Points on a hilly landscape, in no order, each with its height.
From any point a ball takes the steepest step (drop divided by distance) to one of its 2 nearest points. It stops when none of these is lower. Distance is the straight distance between rows; heights are no part of it.
J_512: [138 204 150 184 119 154 141 112  84 106 108 116 151 154 161  53  98 156
 123 114 148 106 133  88  99 116  93 138 104 144  85 143 143 126 153 175
 104  99 106 134 139 114 140 112 100 108 193 181 113 104 168  58 116  96
 120  90 142 125 109 107 153 104 103]  h=164
J_169: [ 95  74 151  86 123  58  83  97 151 102 132 144 160 108 123 179 146 114
 116 170 147  99 120 141 157 149 101 139 131  65 121 197 146 102 101 162
 131 146 126 194 138 121 135 141 105 155  89 124 136 126 105 162 154 173
 158 252 143 137 107 155  78 156 100]  h=583
J_962: [ 96 153 208 129 100 127 147 116 134 124 113 122 147 107 139  70 135 151
 105 140 129 154 162  98 121 115 113 110 143 152 129 173 111 149 157 156
 127 128 122  75 131  80 162 132  86 133 117 129  88 113 119  53 104 111
 126  64 175 130  73 145 144  94  82]  h=181
J_248: [150 169 133 152 147  94 126 159 123 148 183 148 133 140 149 129 187 117
 118 188 166 112 130  85 118 205  99 138  86 101 139 208 131 133 142  77
 146 141 111 145 143  85 141 146  97 121 152 119 139 115 163  97 109  80
  94 121  94 180 102 184  93 134 181]  h=291
J_677: [143  90  65  93 185 162 137 101  79 136 133  73 113 141 152 134 167  88
 154  64 104 138  79 165 130  98 140 119 125 151 101  90  69 153 163 154
 145 145 159 121 102 164  47 105 176 124 135  84 150 113  92 175 138 120
  98 122 108 132 208 133  88 174 139]  h=242
J_462: [148 120  56 158 113 194 129 176 107 153 113 104 129 170 103 104 170 187
 161 101 114 146 151 158 110 121 133 109 134 166 126 144  98 158 108  48
 136  91 100 125 129 167  93 123 150 129 123  89 104 117 142 136 105 107
 123  90  90 115 190 130 153 108 149]  h=187
J_814: [123 128 123 144  74 159 112 143 134 123 136 122 140 148  85 132 112 166
 132 159 119 145 146 175 177 118 163 112 146 146 132 122 137 124  94  98
 130 121 159 103 134 148  99 127 200  94  76 147 132 130 157 112  76 139
 150 111 169 119 139  68 118 138 144]  h=346
J_904: [ 98 158 144 122  97 170 100 110 148 121 127 146 147 148 126  80  96 163
 103 122  85 153 128 137 152 131 170 131 145 167 131 117 153 127 144 103
 132 128 129 105 151 130 103  78 184 116 142 159 113  98 150 109 112 110
 136  65 146 126 113  77 141 121 114]  h=143
J_347: [104 127 171  99 100 135 131 130 160 135  75 147 119 104  86 111 137 168
 127  95 109 140 176 156 118 113 154 107 170 151 143 162 129 121 132 155
 142 114 127  97 103 116 116 142 119 156 100 136  99 113 102 100  69 123
 161  92 169  96 150 106 146  99  95]  h=188
J_525: [171 141 113 138 149 163 152 145 107 118 148  85 116 113 130 115 151  97
 131 105 131 143 106 152 120 139 114 145 103 133 119 106 106 146 153 124
 137 158 114 131 114 132 130 109 109 131 148 123 134  97 126 116 126 128
 106 136 114 140 162 188 131 140 148]  h=384
J_86: [102 153 200 148  86 100 143 107 155 133 139 147 154 117 121 109 137 127
 122 156 154 148 161  81 144 137  98  93 141 119 155 181 117 122 126 149
 116 116 147  85 155 110 181 159 114 131  89 126 104 126 110  67 104 120
 146  70 208 138  43 117 149  91  61]  h=250
J_979: [129 163 117 120 165 145 158 107 124 111 113 125 111 129 113  93 123 151
 102 108 134  76 139 101  81 117 104 123 103 130 127 153 101 131 173 130
 126  96  80 137  94 103 140 149  79 143 145 120 120 154 142 122 149  96
 121  84 119 143 129 130 133 140 150]  h=390
J_767: [ 86  93 120  83 162  57 135  83 150 111 151 151 124  83 168 165 117  44
 121 102 109 105 112 138  89 145 128 158 135 160  91 110 120 112 185 143
 109 140 143 145 142 135 131 100 114 166 145  98 106 138  93 171 216 154
  87 170  81 179  85 187 109 160  97]  h=428
J_245: [106 158 133 138 107 144 119 170 151 114 122 162 123 135 104 117 112 212
 129 144 120 119 181 125  97 143 129  88 133 116 150 189 106 130  94  96
 139  90 111 107 123 138 142 154 139 132 135 103 120 108 154  94  94  87
 135  90 164  99 145 114 129 100 118]  h=205
J_952: [130  78 118 109 135 131  87 137 138 157  76 118 137 141  92 150 165 181
 150  91 131 156 144 187 145 113 162 103 172 157 153 122 105 131  92  90
 137 133 165 166  99 135  78 145 157 138  46  68 120  85 128 139  76 126
 152 160 124 122 199  88 118 141 140]  h=307
J_773: [157 164 118 175 170 126 116 149  63 154 130 174  68  92 132 135 154  90
 190 133 134 109 129 124 106 172 114 120  96  72 117 140 155 119 122 144
 144 143 178  89 103 149 155 112 103 129 224 131 168 106 142 123 133 103
  99 147 133 138 178 148 111 117 142]  h=267
J_903: [143 151 107 132 148 144 127 122 115 117 171 108 133 153 176 136 124  82
 103 138 120 125  90 113 113 136  80 157  64 143 126  87 144 109 157 109
 107 145 102 155 128 145 135  96 122 129 173 144 122 125 150 135 163 120
 110 143  46 180 121 170 153 120 161]  h=39
J_488: [120 105 110 150 103 171 114 172  92 107 112 102  97 130  74 131 135 205
 139 122 120 118 147 165 156 110 149 129 157  81 124 139 132 155  74 132
 140 104 148 114 121 157  74 161 160 103 117 156 147  82 126 133  89 161
 149 146 150  91 197 107 110 110  96]  h=258
J_672: [108  86 154  91 115  71 107 119 150  85 125 157 144 142 130 203 155 133
  99 189 175  79 156 109 147 158  92 125 124  92 146 197 121 115  94 131
 101 122  91 193 126 109 125 155  90 140 106 141 114 158 118 156 140 140
 144 205 144 123 110 128 124 121 127]  h=540
J_735: [130  81 151 114  85  77 105 117 152  87 104 148 141 141 151 212 122 143
 102 186 201  68 148  98 147 118 109 135 130 104 120 140 110 138  70 154
  76 113 103 173 119 112 131 162 100 135 136 142 100 189 119 146 139 145
 135 157 135  98  82  87 172  93 127]  h=488
J_919: [ 81  92 179  75 137 104 118  68 157 115  99 151 154 133 126 151 104 171
  88 160 120  84 124  94 140  90 115 135 124  90 131 157 135 104 127 180
  56 100 100 155 135 120 135 163 106 148  92 165 102 116 103 112 155 180
 137 158 168 104  90 115 145 120  60]  h=724
J_342: [137  82  50 127 147 175 138 162  73 122 108  96 123 153 127 144 138 180
 140 118 143  92 125 120 124  94 132 133 151 123 127  99  97 159  70 116
 113  98 109 140 107 148  66 156 115  94 118 115 119 140 143 156 154 121
 105 121  60 117 183 110 117 157 146]  h=257
J_617: [177  73  76  87 165 121 158 153  98 179 101 112 112 141 136 153 129  96
 157  91 158 129 130 129 134  93 165  88 140 122 118  92  87 178  96 151
 149 141 173  93  91 131  97 175 135 101 113  71 178 186 120 164 119 121
 126 120 117 105 194  77  88 184 168]  h=439
J_537: [120 190 131 143 144 110 144 121 139 112 101 152 130 138 124  83  77 173
 106 129 153  69 150  86  65 142 122  97  94  98 128 153 116 101 132 125
 124  90  89 143 128 135 150 159 123 117 148 129 111 172 174 107 132  86
 123  89 157 122 122  81 139 125 170]  h=322
J_417: [ 77 110 181 107 105 104  99  84 174 140 112 175 144 110  87 154  98 164
  89 178 128 101 133 122 173 107 130 136 136  52 139 165 150  89 114 158
  61 100 112 156 143 136 145 154 146 159  90 164 135 139 114 125 125 175
 141 183 176  98  94 105 137 112  69]  h=679
J_889: [109 107 100 121 110 174 119 156 116 121  80 121  94 127  88 116 174 220
 143  92 106 126 155 171 126 128 154 123 186 145 126 161 129 152 102 116
 146  98 134 122 112 134  60 140 145 143 114 134 127  63 130 156  84 135
 155 106 129  79 206 135 113 105  95]  h=213
J_470: [178  81  70 103 150  92 128 135 125 118 141  92 140 106 147 157 120  55
 138 104 167 147  80 136 128 115 140 130 110 163 114  70 114 149 136 118
 154 173 148 137 126 130 124 125 152 119 143  80 121 170 116 174 135 141
  76 126 104 152 133 153 106 172 176]  h=163
J_51: [110 149 155 127 146 132 162 103 115  89 119 135 116 107 116 132 119 134
  94 130 136  73 141 108 110 137 119 145 123 103 121 147 122 118 164 156
 105 113 111 136 105 119 138 143  72 145 128 146 116 133 121 129 160 127
 132 137 127 134 117 148 131 134 120]  h=435
J_420: [109 147 168 137  88 182 122 115 123  93 157 122 166 132 146 100 110 187
 133 167  97 170 139 132 174 134 110 125 134 130 132 165 161 147 139 132
 175 137 107  95 141  88 138 105 141 117 158 151 137  75 135 101  89 123
 156  92 169 132 114 143 100 100  58]  h=524
J_711: [108 133 132 100 113 171  85 124 156 125 133 119 159 155 106 100 136 154
 101 101  74 169  99 159 153 132 173 134 150 189 143 116 134  99 141  72
 153 138 128 142 157 127  88  70 185 122  97 117 122  91 139 138 105 123
 140 117 117 144 143 102 120 151 143]  h=207
J_276: [ 91  81 102  77 136  37 124  80 176 124 147 151 147 101 172 209  56  67
 112 120  86 122 100 123 108 131 138 152 163 172  96  67 120 109 127 149
 119 129 152 148 154 148 114 107 136 143 105 105  88 156  99 175 211 152
 108 158  80 154  58 135 117 166  89]  h=354
J_468: [117 109 124 121  81 146 101 178 138 137 117 134 111 145  83 153 133 196
 131 143 126 143 158 191 178 107 156 102 156 104 137 149 140 135  69 109
 131 100 194 112 119 145  93 172 200  99  67 113 144 118 134 119  42 145
 163 152 171 102 188  83  93 123 119]  h=304
J_83: [123 139 161 117 133  86 120 136 140 143 101 157  95  63  95 118 143  97
 166 102 113 147 138 155 135 159 180 114 160 110 142 139 154 106 133 136
 168 149 164  75 112 125 153 110 125 151 137 127 171 115 110 151 120 144
 151 125 167 114 143 133  97 144 124]  h=347
J_135: [140 126 112 141 123 135 123 121  93 128 187 107 131 129 133 171 113  88
 146 138 110 147  95 160 161 124 134 141 114  85 116  68 143 122 107 156
 143 147 156 104 141 187 125  83 158  95 160 160 165 114 125 123 161 161
 138 183 127 119 115 101 120 138 116]  h=386
J_446: [173 139  76 129 147 131 130 164 120 115 165 110 136 148 158 130 134  91
 126 153 150 113 106 104 102 145  92 118  62 139 146  99 123 123 155 103
 136 155  84 165 113 127 144 130 119 127 178 102 124 161 158 155 143 121
  91 132  68 172 141 175 142 135 192]  h=77
J_59: [166 129 108 112 143 125 145 126 164 144 123 122 149 142  96  95 115 120
 133 109 128 155 127 115 115 124 140  93 132 170 145 102 116 141 133  86
 143 126 116 138 138 115 142 123 163 121 108 100 115 191 127 137 113 103
 118  80 146 142 118 111 158 148 196]  h=543
J_41: [180 137 113 145 142 111 108 160  96 135 151 106 124 104 146 108 179  76
 141 131 150 154 100 127 129 166  92 122  74 114 135 134 147 140 135 107
 171 169 138 136 144 116 160 114 138 119 177 101 147  96 141 118 110 125
  76 118 111 176 149 204 109 159 163]  h=355
J_737: [175  74  29 105 168 185 142 147  59 143 134  64 126 161 171 137 175 123
 167  86 127 121 107 140 125 110 127 111 104 135 106 101  90 175 128 140
 132 145 113 147 110 163  71 139 145 111 154  88 126 133 137 166 125 127
 105 131  56 127 227 139 104 179 136]  h=251
J_917: [110 140 167 137 142 135 128 123 153 145 119 140 104 114 140  51 162 114
 102  94 124 113 137 121 109 140 153 147 137 148 125 137 126 128 213  99
  88 146 122 124 122  94 182 111  84 178 141 148 112 119 102 101 148  96
  93 114 105 137 106 185 152  94 121]  h=655
J_883: [167 145 109 158 110 177 147 161 125 123 134  85 108 132 136  92 170 154
 135 109 115 137 145 157 113 141 107 146 121 168 121 130 108 143 156  88
 131 133  90 137 122 107 128 128 105 149 140 123 121  76 136 133 109 117
 126 113 106 124 169 184 133 102 115]  h=406
J_688: [117 134 148 107 154 135 106 112 179 156 120 149 124 116 104  58 162 138
 119  70 124 153 162 130  95 134 158 109 144 162 148 164 124 121 188  83
 128 130 109 115 119  99 151  99 122 193 135  96  94 140 105 123 114  83
 108  88 132 137 122 153 139  78 134]  h=620
J_956: [146 165 163 163  92 198 116 128  98 117 167 112 154 155 200 121 114 185
 147 165 102 156 154 101 157 124  94 144 116 170 123 169 168 137 145 120
 154 140  96 103 148  92 136 114 122 128 180 159 124  55 138 119  99  91
 150 108 127 129 119 142  94  67  70]  h=499
J_317: [142 136 137  91 145 126 145  89 179 147  98 126 122 131  91  66 133 128
 126  75 132 150 134 127  94 100 145 103 139 176 149 141 122 140 193 110
 135 119 101 128 128  80 154 120 126 151 114 116  92 182 112  97 117  88
 112  80 164 151 103 139 165 132 152]  h=584
J_338: [104 144 169 156 104  89 125 114 159 131 156 158 139 124 106 134 126 104
  99 167 157 125 120 125 134 162 110 111 121  64 146 139 149 120 100 109
 126 125 116 145 129 137 168 135 124 126 114 146 139 139 145 128 138 157
 139 153 159 133  74 114 141 113 146]  h=210
J_528: [154  96  85  92 151 121 143 121 101 113 156  72 135 113 159 156 118  65
 146  95 117 149  84 168 123 114 135 129 131 148 113  66  95 154 138 154
 156 178 148 120 124 152  87 112 155 121 128  96 133 134 103 159 146 131
 103 146 111 140 161 143  93 195 144]  h=202
J_643: [166 113 100  87 104 128 170 110 167 149  98  96 151 149 106 122 111 112
 143 106 146 147 135 119 137  82 132  93 140 194 139 104 102 177 124 134
 157 135 127 121 134  89  96 156 165 115  76 105 120 192 126 127  85 103
 144  76 166 126 103  87 148 153 178]  h=508
J_718: [162  87  46 113 148 131  89 172  91 127 148  95 156 164 164 154 126 138
 126 150 128 138 106 109 137 128 130  97 118 133 142 108  96 136  91 107
 151 145 113 159 124 148 125 114 148  86 132  79 125 176 165 172 124 124
 109 140  62 143 187 106  96 162 186]  h=165
J_168: [124 134  94 150 108 163 127 164 130 138 108 144 113 149  92 102 137 205
 143 104 127 142 176 156  97 118 135  98 147 162 137 176 116 141 114  65
 123  87 121 113 122 152 114 126 151 143 125  93  96 114 135 108  79  77
 136  74 132  91 168 119 153  97 137]  h=146
J_344: [127 166 163 214 121 129 143 125 102 144 134 159  98 113 129 108 147  95
 143 151 129 151 127 125 138 140 131 170 117  89 120 133 167 138 141 175
 142 132 155  78 127 118 183  80  93 134 192 156 161 111 139  64 129 128
 116 120 155 114 116 149 158  76  99]  h=155
J_713: [106 122 156 106 123 141 123 109 148 136  98 132 123 121  90 131 137 173
 120  93 111 124 136 158 127 130 160 136 170 134 155 121 126 104 132 125
  93 121 131 152 121 137 115 118 119 156  79 139 117  94 118 137 123 139
 156 134 133 104 143 126 137 118 121]  h=260
J_779: [142 191 139 148 151 151 106 123 109 154 145 164 130 120 191  86 130 147
 137 127 106 119 144  62 109 163  97 126  92 124 143 167 174  99 160 101
 143 164  99  97 133  90 167  96 100 143 209 160 127 106 151 120 135  60
 109  87  95 157 104 150 113  87 147]  h=154
J_463: [104 177 164 173 139 112  96 152 140 151 172 179 135 122 160 106 158 158
 119 160 133 119 154  80 106 198 125 110 114 101 143 192 144 124 124  58
 163 138 100 106 148  97 163 126 107 141 175 126 138 115 146 106 120  68
 110  95 114 144  99 151 100  82 154]  h=229
J_457: [126 163 139 149  87 195 111 141 122 119 168  78 139 180 200  87 121 163
 135 141  91 158 161 113 148 113  86 150 114 203 139 172 151 101 161  58
 126 125  70 118 148  99 138 129 107 143 153 126 114  81 143 148 100  83
 156  97 103 138 138 161 101  66 101]  h=476
J_934: [ 80  80 161  85 102  73  80  75 176 151 118 194 144 123 110 193 113 133
 119 179 141  90 127 140 168 119 130 124 139  43 136 181 157  96 102 151
  93 116 109 174 155 147 137 149 135 153  85 166 156 148 100 155 151 185
 160 241 148 105  89 115 121 131  92]  h=631
J_290: [142  91  92 109 125 128 105 161 130 123 126  95 160 147 134 158 113 151
 113 136 120 140 113 137 151 117 143 111 137 155 148  80  98 144  80  98
 146 147 136 154 117 129 109 130 159  93  75 100 134 155 146 164 122 141
 130 138 110 136 155  98 100 154 181]  h=121
J_247: [118 132 173 169 102 134 129 136 144  97 193  90 150 162 149 136 177 135
 101 193 149 134 131  99 155 149  69 153 112 117 132 167 139 123 141 102
 126 124  96 168 143  81 163 145  95 126 102 113 129  98 144 140 131 118
 149 160  93 182  96 192 118 109 121]  h=747
J_246: [132 182 180 175 127 154 134 117  95 131 135 158 137 122 157  80 108 140
 131 147 118 134 139 100 132 136 107 143 131 127 123 151 169 134 145 167
 148 144 133  81 146  99 164  93 101 118 193 165 131  98 148  55 118  88
 113  74 160 135  87 137 136  95  94]  h=82
J_595: [137 127 114 111 138 136 161 115 122  96 151 109 131 144 155 159  68  98
  95 137 114 124 108 136 122 115 128 144 116 149  92  58 111 156 153 157
 125 131 125 133 125 151 106 117 135 101 154 147 106 160 126 119 177 130
 114 130 111 123  90 113 148 147 145]  h=424
J_618: [ 89 125 149 112 130 145  96 110 151 135  95 150 102 126  92 110 160 183
 114  78 107 103 140 124 133 141 165 154 181 139 146 164 135  78 158 114
  79  93  93 156 113 128 108 123  97 184  80 151 112  71 114 156 148 125
 151 115  95 103 156 142 130  87  84]  h=318
J_722: [151 147 109 173 127 136 164 183  92 143 108 137  84 123 102 103 129 104
 176 105 146 112 149 148 106 121 160 120 116  96 120 116 111 131  95 169
 153  89 146  73 104 153 132 156 131 107 149 120 157 159 139 103 105 116
 120 124 161 100 167  69 129 129 151]  h=366
J_377: [ 82  84 142 140 105  91 130  94 162 114 166 136 153 131 137 188  96  91
 111 198 147 150 101 117 169 122 102 140 135  86 103  92 142 129  95 171
 127 142 127 147 158 129 178 119 119 106 105 129 139 140 106 122 165 182
 147 171 146 124  46 132 161 133  93]  h=162
J_777: [160  72 127 105 111  89 126 166 166 138 131 114 144 138 111 164 146 120
 136 124 178 145 138 131 131 141 133  90 132 139 151 111 100 141  81 102
 140 150 133 167 118 122 135 165 139 109  80  90 129 149 133 147 104 130
 132 144 125 132 141 113 120 128 178]  h=177
J_832: [113 122 108  93 133 120 148  85 136  80 121 113 156 165 158 164  22 125
  89 126  98 116  89 110 140  92 134 147 131 194 118  74 116 141 138 152
 123 103 142 140 128 129  87 131 142  95 119 147  82 181 132 129 171 116
 129 104 128 137  91  69 136 181 132]  h=375
J_613: [180 105  48 100 165 122 125 162 110 100 170  92 154 116 157 166 112  79
 138 133 145 134  88 107 120 135  99 113  84 156 142  92 119 151 123 133
 150 161 114 154 126 127 138 142 142 113 170  94 112 187 151 167 134 119
  77 109  69 172 151 131 117 160 168]  h=118
J_981: [ 96 125 185 147 119 112 136 116 150 151 122 157 114 109 108 102 177 111
 117 117 138 120 161 139 112 148 154 141 154 126 132 119 145 127 163 124
  83 132 123 127 135 126 170  97  83 172 125 154 109  99 108  90 135 144
 119 150 133 111 105 153 172  84 100]  h=687
J_895: [133 101 125 149 133 131 129 131 115 103 171  95 139 143 143 178  94  90
 103 144 115 160  88 143 147 118 137 155 132 121  91  52 117 147 115 141
 131 151 138 139 137 161 113  90 144 102 125 142 122 121 124 123 184 158
 130 174 121 108  91 126 129 139 116]  h=420
J_423: [174 117  86 121 157 145 161 171  81 165 121 123  98 128 111 116 121  99
 174  97 142 113 137 150 125 119 154 110 122  95 133 105 106 139 112 158
 162 116 170  78 106 175 114 146 150  98 127 113 163 172 122 140 122 129
 119 130 129 103 184  81  81 164 171]  h=403
J_988: [ 87 124 141 101 141 172 100 104 147 112 125 116 148 169 120 142 101 157
  91 117  75 138  91 146 163 111 166 168 158 194 138 105 124 107 146 101
 109 104 118 161 123 109  58  97 155 119  66 137  99 112 133 148 141 127
 139 124 109 129 133  96 123 165 123]  h=261
J_244: [ 88 132 169  94 140  70 135  99 156 155  79 182  98  74 113 130 126  90
 151 108  92 104 154 125 123 132 185 136 163 105 134 138 140  80 155 187
  92 112 162 112 127 150 143 131  99 163  79 170 152 117  93 127 153 171
 171 148 155 106 100 115 138 133  84]  h=480
J_286: [110 120 153 127 146  96 151 118 124 101 110 156 114 101  90 172 151 117
 117 147 153  79 139 132 117 139 117 145 125  72 114 157 119 122 130 162
 120 133 137 134  90 138 113 153  75 145 120 144 143 122 109 143 151 173
 158 186 134 112 120 152 116 131 104]  h=478
J_16: [131 192 136 197 132 139 131 147 115 111 100 158 131 143 133  58  93 173
 126 108 169 100 165 110  77 128 120  99 109 123 102 160 127 107 112 137
 129  70 100 131 125 129 150 142 131 113 171 137 109 143 173  73 110  89
 116  69 160 117 121  79 154  95 118]  h=244
J_946: [ 94 171 150 141 103 139 105 104 147 143 137 161 131 121 112  89  95 114
 109 132  80 169 108 139 145 146 180 131 144 122 140  93 183 104 136 108
 132 130 157 109 159 149 149  69 175 108 143 175 136 123 140 101 138 156
 147 112 150 122  82  91 149 123 116]  h=65
J_328: [131  94 128 143  95  88 133 128 126  89  82 144 125 135 116 182  79 155
  89 157 200  68 139  86 126  90 108 141 115  92 104 136 123 126  57 179
  65  97 132 138 110 124 120 203 107 138 125 146 124 205 125 134 155 151
 122 157 161  79 101  67 137 112 131]  h=425
J_13: [112 133 186 147 111  59 152 108 163 154 131 153 153 116 107 120 148  84
 127 169 161 152 143  83 145 158 104  95 128  95 153 144 162 111 103 119
 125 142 134 110 175 100 193 155 121 122  88 137 130 145 106  87 126 138
 149 112 179 147  33 121 154 121 100]  h=285
J_511: [167  86  68  82 157 122 155 123 133 174  84 102 132 134 121 145 144 122
 153  92 149 149 119 138 134  67 152  81 152 168 133 105  93 189 112 138
 177 142 147 123  95  94  75 172 153 123  76  82 147 184 102 141  93 124
 139 119 134 119 160  92 104 167 178]  h=472
J_330: [130 131 158 100 121  91 119 114 155 173  81 172 108  69  80 131 122 109
 156 108  95 139 140 161 146 136 193 124 156 115 140 133 153  80 115 154
 112 130 167 105 133 136 147 136 138 150  90 142 171 131 109 138 129 145
 185 139 164  92 116  90 120 145 120]  h=408
J_578: [117 168 158 159 101 130 123 132 146 148 152 141 129 136 102 105 112 107
 115 145 123 164 136 128 129 154 144 105 130 112 153 105 159 110  97  84
 127 124 144 117 135 157 166 101 164 116 138 135 135 140 151 107 119 127
 139 112 146 127  98  92 159  82 161]  h=139
J_651: [ 97 123 154 126 147  74 153  99 126 135  81 177  98 103  99 136 135  91
 144 129 124  75 147 124 105 130 134 153 139  78 106 129 131 116 150 195
  80 108 151 105 108 155 124 138  76 147 108 157 147 125  82 118 170 182
 147 173 157 101  99 135 141 117  80]  h=527
J_274: [165 120 143 122 145  85 144 141 118 142 119 105 102  79 112 113 156  62
 163 102 173 151 110 160 122 124 123 131 120 120 135 117 114 139 156 143
 167 172 162 105 121  84 148 146 130 135 130  89 157 130 100 128  81 157
  85 142 157 145 139 208 132 162 162]  h=253
J_209: [203  71  95  96 129  82 156 158 125 125 131  97 122  95 140 149 129  51
 160 109 183 161  94 144 120 117 126 122 115 142 124  96 120 168 126 165
 153 172 157 119 119  91 122 169 135 107 125  80 146 177 103 155 110 160
  91 131 126 134 120 168 125 153 169]  h=206
J_28: [154  97  50 129 138 203 121 154  78 140 123  74 131 182 140 121 167 162
 151 103 107 124 107 139 131 108 139 147 115 161 121 105 101 150 111  75
 112 129  89 154 123 144  76 119 137 108 125 111 122 123 137 158 144 124
 123 124  64 131 211 127 128 149 160]  h=222
J_17: [130 168 135 189 163 119 141 128  83 142 148 154  76  79 139 135 146  67
 158 139 116 127 112 150 130 143 126 168 120  86 114 119 169 131 143 174
 138 145 195  77 118 151 161  82 112 131 194 155 175 103 118 108 146 134
 121 155 129 131 130 170 145 120 105]  h=212
J_727: [144 107  81 123 127 164 157 152  89 108  94  99 123 150 106 148 102 179
 112 129 152  91 144 123 123  77 125 126 147 122 128 118 101 154  66 144
 123  93 128 127 109 140  75 168 139  89 102 119 114 171 144 136 122 123
 119 111 120  96 152  72 121 154 151]  h=299
J_213: [148 171 141 150  96 175 139 149 136  97 185  72 142 197 170  88 124 129
 113 148 113 161 118  90 142 128  73 138 102 184 156 148 109 113 162  83
  99 113  70 158 157 116 141 120 125  93 126 124 103 120 148 140 125  97
 137  93  92 159 124 149 158  81 132]  h=452
J_882: [ 84 107 120  90 145  62 145  77 144 101 141 161 140  90 140 167  62  67
 105 143  79 113 130 116 100 135 114 142 150 119 105  88 142 115 140 158
 121 133 155 130 143 156 140 120 127 129 104 157 121 155 110 139 212 169
 138 136 119 158  56 131 121 162  81]  h=269
J_414: [ 97 126 162 172 116 130 122 127 140 144 159 131 138 126 131 121 180 112
 100 146 125 153 114 140 121 144 117 148 125 109 104 107 142 124 143  98
 102 137 103 150 139 130 166  88 108 157 116 123 128  77 132 111 142 151
 132 173  99 130 108 181 149  88 117]  h=715
J_194: [109  97  95  97 161  45 137  79 129 124 133 141 122  74 139 159 123  42
 152  95 121 108 116 157  96 141 119 141 142 135 117  96 121 109 155 119
 137 147 175 141 137 159 117 119 150 160 140  88 149 156 109 213 182 149
  82 134  98 182 128 173  80 167 114]  h=479
J_875: [138 176 128 204 115 144 150 157  86 120  93 147  97 120 113  84 129 144
 159 100 154 116 151 128 109 124 134 127 118 109 119 122 138 128 113 175
 146  86 135 102 120 150 135 118 111 114 173 159 138 132 150  79 103 123
 118 107 163  88 153  83 152 104 114]  h=319
J_751: [161 161  84 139 164 155 111 165  82 155 142 135  99 111 144 122 150 104
 185 117 133 123 123 120 108 159 109 104  70  88 122 106 126 101 108 127
 127 142 143 106 121 192 139 115 135 123 206 143 155 126 144 128 128 105
 110 159  95 151 182 115 143 131 169]  h=312
J_266: [120 156 173 181 103 161 125 124 138 133 191  85 148 162 181 112 174 117
 111 162 115 163  96 123 140 148  91 190 108 148 110 139 160 111 163  92
 121 155  87 154 161  93 164 115  90 151 122 123 135  66 132 128 142 120
 143 167  81 155 105 196 105 100 103]  h=733
J_829: [110  96 111  92 147 152 111 141 153 164  64 124  92 132  91 138 189 186
 152  81 115 139 138 171 132 123 167 102 168 138 148 157  88 142 129 120
 167 111 138 154  88 133  78 152 156 152  76  84 133  82 107 156  82 129
 154 113 121 112 213 109 119 138 133]  h=264
J_481: [117 159 178 127 114 150 164 131 141 113 109 126 112 112 113  82 128 136
 131 108 118 148 155 142 113 118 139 123 144 150 124 143 115 158 161 154
 148 131 123  92 121  97 132 113  98 134 132 143 108 108 119  81  85 119
 136  80 179 110 132 135 154 107 100]  h=122
J_879: [ 89  86 140  97 124  90 135  86 176 125 130 159 160 121 121 188  76 110
 120 171 109 150  93 112 160  96 131 143 140  93 116  94 148 100 111 178
 108 129 143 121 173 134 154 132 139 121  70 156 141 128  92 115 162 204
 171 187 166  95  50  98 163 180  62]  h=62
J_153: [ 71 114 133  98 120  98 134  77 151 104 154 159 139 131 135 195  50 128
  82 158  81 122  91 123 140 107 130 154 155 112 101  86 122 124 126 164
  83  99 140 147 143 143 119 120 149 110  97 161 123 139 120 124 206 167
 143 162 122 109  73 119 130 155  77]  h=180
J_183: [143 159 100 142 146 143  93 130  86 152 155 130 119 112 136 136 118 104
 160 125 112 146  96 148 144 161 131 115 101  91 129  97 152 106  87 131
 133 158 162 116 133 205 125  77 172 115 182 170 169  93 129 143 134 141
 147 158 108 128 162  99 112 123 144]  h=351
J_743: [119 121 122 145 106 147 143 134  95  90 100 115 128 131 100 150  70 197
  94 147 163  70 140 104 113  75 111 124 121  90 110 139 110 125  74 176
  98  71 128 138 115 133 101 181 131  96 124 148 127 182 156 135 125 131
 103 129 157  89 141  78 122 142 141]  h=353
J_559: [164 172  96 174 108 175 156 167 129 127 142  79 117 176 166  74 150 144
 129 128 131 129 139 114 104 115  77 173  90 189 130 127 151 127 162  62
  86 102  70 151 150 119 123 149  90 137 147 129  93 114 143 140 122 104
 121 100  70 136 131 173 161  70 136]  h=430
J_302: [162 190 127 130 139 166 109 121 123 140 158 126 118 127 161  75 117  93
 132 111 106 142 100  88 117 146  75 136  75 150 140 112 155 110 169 113
 131 162 114 121 152 130 151  94 128 126 207 176 125 122 133 108 132  91
 112 101 100 171 118 166 167 120 151]  h=89
J_920: [165 159 131 146 137 134 117 147  95 127 163 115 135 125 147 139 161 137
 128 166 128 121 118  96 130 177  77 146  81  99 128 173 130 130 124 105
 170 155 119 139 139  96 159 137  89 120 163 113 148  77 165 127 102 106
 128 131  94 182 139 201  89 125 153]  h=325
J_845: [139 119 165 109 139  65 114 134 137 155  90 138  84  48 106 102 161  72
 173  83 139 152 132 148 113 145 161 112 151 107 140 157 134 124 155 126
 185 182 184  82 119 103 144 133 126 149 126  89 162 100  89 156  84 143
 130 145 181 123 153 186 113 154 143]  h=298
J_912: [ 96 103 131  90 137 155 110  99 143 103 106 117 173 174 142 160  75 165
  90 146 107 122 103 123 164  75 153 145 150 196 143 100 117 134 112 114
 104 112 127 156 118  96  59 118 148  98  80 139  91 162 141 140 139 120
 123 110 137 122 109  62 138 175 147]  h=315

For each start below, name the point where the ball stops.
J_213 | J_903
J_247 | J_903
J_595 | J_946
J_417 | J_28
J_895 | J_246
J_244 | J_470

Call two points neighbours if one is among the 2 nearest of the other. Go from one point of each pair to the other, from neighbour to neighbour, staying as low as possible. Name the highest point that can't be avoided.
J_903 and J_246 | J_737
J_903 and J_290 | J_718
J_168 and J_246 | J_16
J_946 and J_481 | J_13
